A landscape with many peaks, sampled at points; each row gives a point and its height.
A climber steps from a point to the highest of its 4 nearest points, and stops where none of them is higher. Distance is the straight distance between rows; heights are no part of it.
gop h=26.9: [-69 -30 -72 -16 -12  51  -7  -8 -13   3   2]
lerab h=47.3: [ 49  42  52  25  -9 -24  38 -21  18 -16 -67]
Deled h=27.6: [ -1  16   2 -17 -24   1  16 -40 -33 -59 -81]
fipat h=21.3: [-19  -1 -34 -17 -19  16 -36 -28 -62 -59  -2]
zom h=58.0: [-104  -67  -36  -81   18   52   53    9   41    6  -32]
nul h=6.9: [ 14  -4 -31 -55 -25  23 -83 -36 -66 -88  49]
sul h=34.9: [ 66  37  39  46  -7 -41 -15   3  -5  13  -1]
kivo h=43.8: [ 14   0  54  21  54 -30   9  53  64  81  62]
tosef h=49.4: [-38 -31 -14  -5  20  35  21  29  42  43  36]
sib h=66.1: [-13 -11  60 -17  37  -8  69  42  57  28  -8]
Muv h=12.8: [ 60  28  13  19 -15 -52 -61 -11 -44 -30  29]
gamu h=38.2: [ 55  29  76  23  14 -20  52  -4  44   4 -58]
pil h=28.4: [ 37  30  23   4 -14 -22   6 -31 -35 -60 -59]
Dogu h=50.6: [ 31  16  82  -7  27 -16  74  14  56  16 -43]
favid h=44.5: [-62 -33 -40 -52  -8  44  38  -7  24  -2 -55]
Lozot h=7.8: [ 97  37  28  35  -8 -83 -63 -14 -38  -9  40]
Paze h=50.9: [-28 -12 -18 -18  -8  33  30  -8  18  -8 -49]
sige h=21.1: [ 47  28  26  11 -17 -32 -21 -24 -49 -56  -8]
fala h=79.8: [-70 -44   5 -56  32  23  67  28  57  11 -10]
vidi h=62.1: [-41 -28   4 -28  28  24  45  23  53  22  11]
neka h=51.4: [ 15  14  34  -2   6 -13  52  -4  32   3 -46]
viv h=6.6: [ 52  19   0  -7 -15 -34 -85 -14 -55 -47  63]
tol h=36.6: [-83 -39 -57 -35  -3  67  20   3  18  14  -5]
pidun h=51.3: [  4 -15 -29  37  10  -8 -38  29  19  91  71]
kavo h=50.2: [ -8  -3 -15   3 -16  13  23 -11   9   0 -34]
gutan h=25.9: [ 74  42  48  35  -9 -53 -18 -12 -24 -27 -17]
rili h=3.2: [ 40   7 -13 -25 -13 -14 -90 -23 -58 -64  59]
fena h=35.0: [ 37  35  35  -2 -14 -21  34 -32  -3 -49 -83]
Gite h=17.9: [-53 -19 -71   9 -17  37 -26   4 -16  16  39]
mazi h=18.3: [ 17  16  -6  25 -14 -13 -15  -4 -19  -2  -3]
sasuv h=66.7: [-22 -16  60 -17  57 -12  68  56  57  32  25]
Kodu h=28.8: [ -1  10 -22  -2 -13   4 -12 -18 -48 -45 -22]
zigu h=1.2: [  9   7 -43  27  -7 -23 -64  10 -36  26  63]
kubu h=75.5: [ 40  17  13  53  11 -43 -41  22  14  69  45]
raseb h=14.4: [-36 -17 -61 -23 -23  29 -58 -23 -68 -57  29]
mab h=51.6: [ 28  10  44  29  19 -11  19  28  49  46  16]
vuge h=60.8: [ 22   1   7  38  20 -19 -23  37  35  83  56]
katuk h=40.5: [-21  -4 -26  -5 -17  19  15 -16 -13 -17 -28]
Tabov h=4.6: [ -4 -12 -38 -13 -16   2 -75 -12 -69 -46  64]
kilom h=9.7: [ 33  22  -6  37  -9 -33 -44  -3 -34   3  32]
Zif h=19.5: [-54 -12 -52 -44 -28  29  -2 -31 -39 -48 -52]
gefe h=24.5: [-28   2 -15 -33 -27  18  20 -32 -25 -59 -92]
beno h=75.4: [  5   8  13 -18 -15  10  42 -14   9 -16 -68]
Tibi h=46.5: [-17 -17  30  11  35   7  25  36  48  53  45]
fodem h=20.8: [ -8   8 -20 -43 -24  12 -26 -44 -66 -88 -26]
fef h=8.8: [-21  -9 -59   3 -17  12 -58  -7 -60 -27  44]
Getes h=19.4: [-36 -12 -29 -64 -20  24 -12 -53 -65 -95 -86]
dogul h=48.2: [-26 -22 -47  26   7  13 -33  19   9  65  68]
Nat h=55.1: [ 18  11  23  13  -7   4  27   2  27  11 -26]
nise h=8.1: [ 15  12 -28  21  -8 -19 -46  -8 -47  -9  36]
Duk h=33.2: [-72 -44 -63 -18   3  58   7  10  20  31  31]
gokod h=76.9: [-47 -32  37 -33  46   3  73  31  57  17 -10]
zepim h=77.3: [-12 -10 -22  26  12   6 -13  25  16  61  51]
Radip h=52.3: [-16 -16 -20  20  -4  22  -6  12   8  36  31]
dizi h=51.5: [15  7 17 29 15 -1  3 20 31 45 23]
nikeb h=23.4: [-38 -19 -63  20 -10  18 -48   9 -23  41  60]
gome h=59.9: [ 15  -1  71  -2  34 -10  57  30  54  28 -10]
pite h=43.5: [-5 -7 -4 10  4 16 24 17 33 31  4]
kot h=46.2: [ 51  24  56  40  11 -33  15   8  42  37   3]
fimip h=78.5: [ 36  20  32  27  -6 -15  17  -3   3   2 -35]
vido h=25.2: [ 60  34  32  36 -18 -37 -10 -18 -18 -29 -28]
fiva h=47.4: [-67 -40 -30 -39  15  48  33  12  43  28   1]
vilo h=46.8: [ 64  38  68  36   2 -33  35  -9  22  11 -42]

For each start below, name the point where the climber stops.
kot => fala
sib => fala
Tabov => beno
tol => fala
Tibi => fala
sige => beno
fef => beno
kivo => zepim
kilom => fimip
gop => beno
nikeb => zepim

Two climbers start at each pair of points below. Name the first point that both come to, or write -.
nise / gutan => fimip
tosef / favid => fala
sasuv / pite => -
gamu / Dogu => -
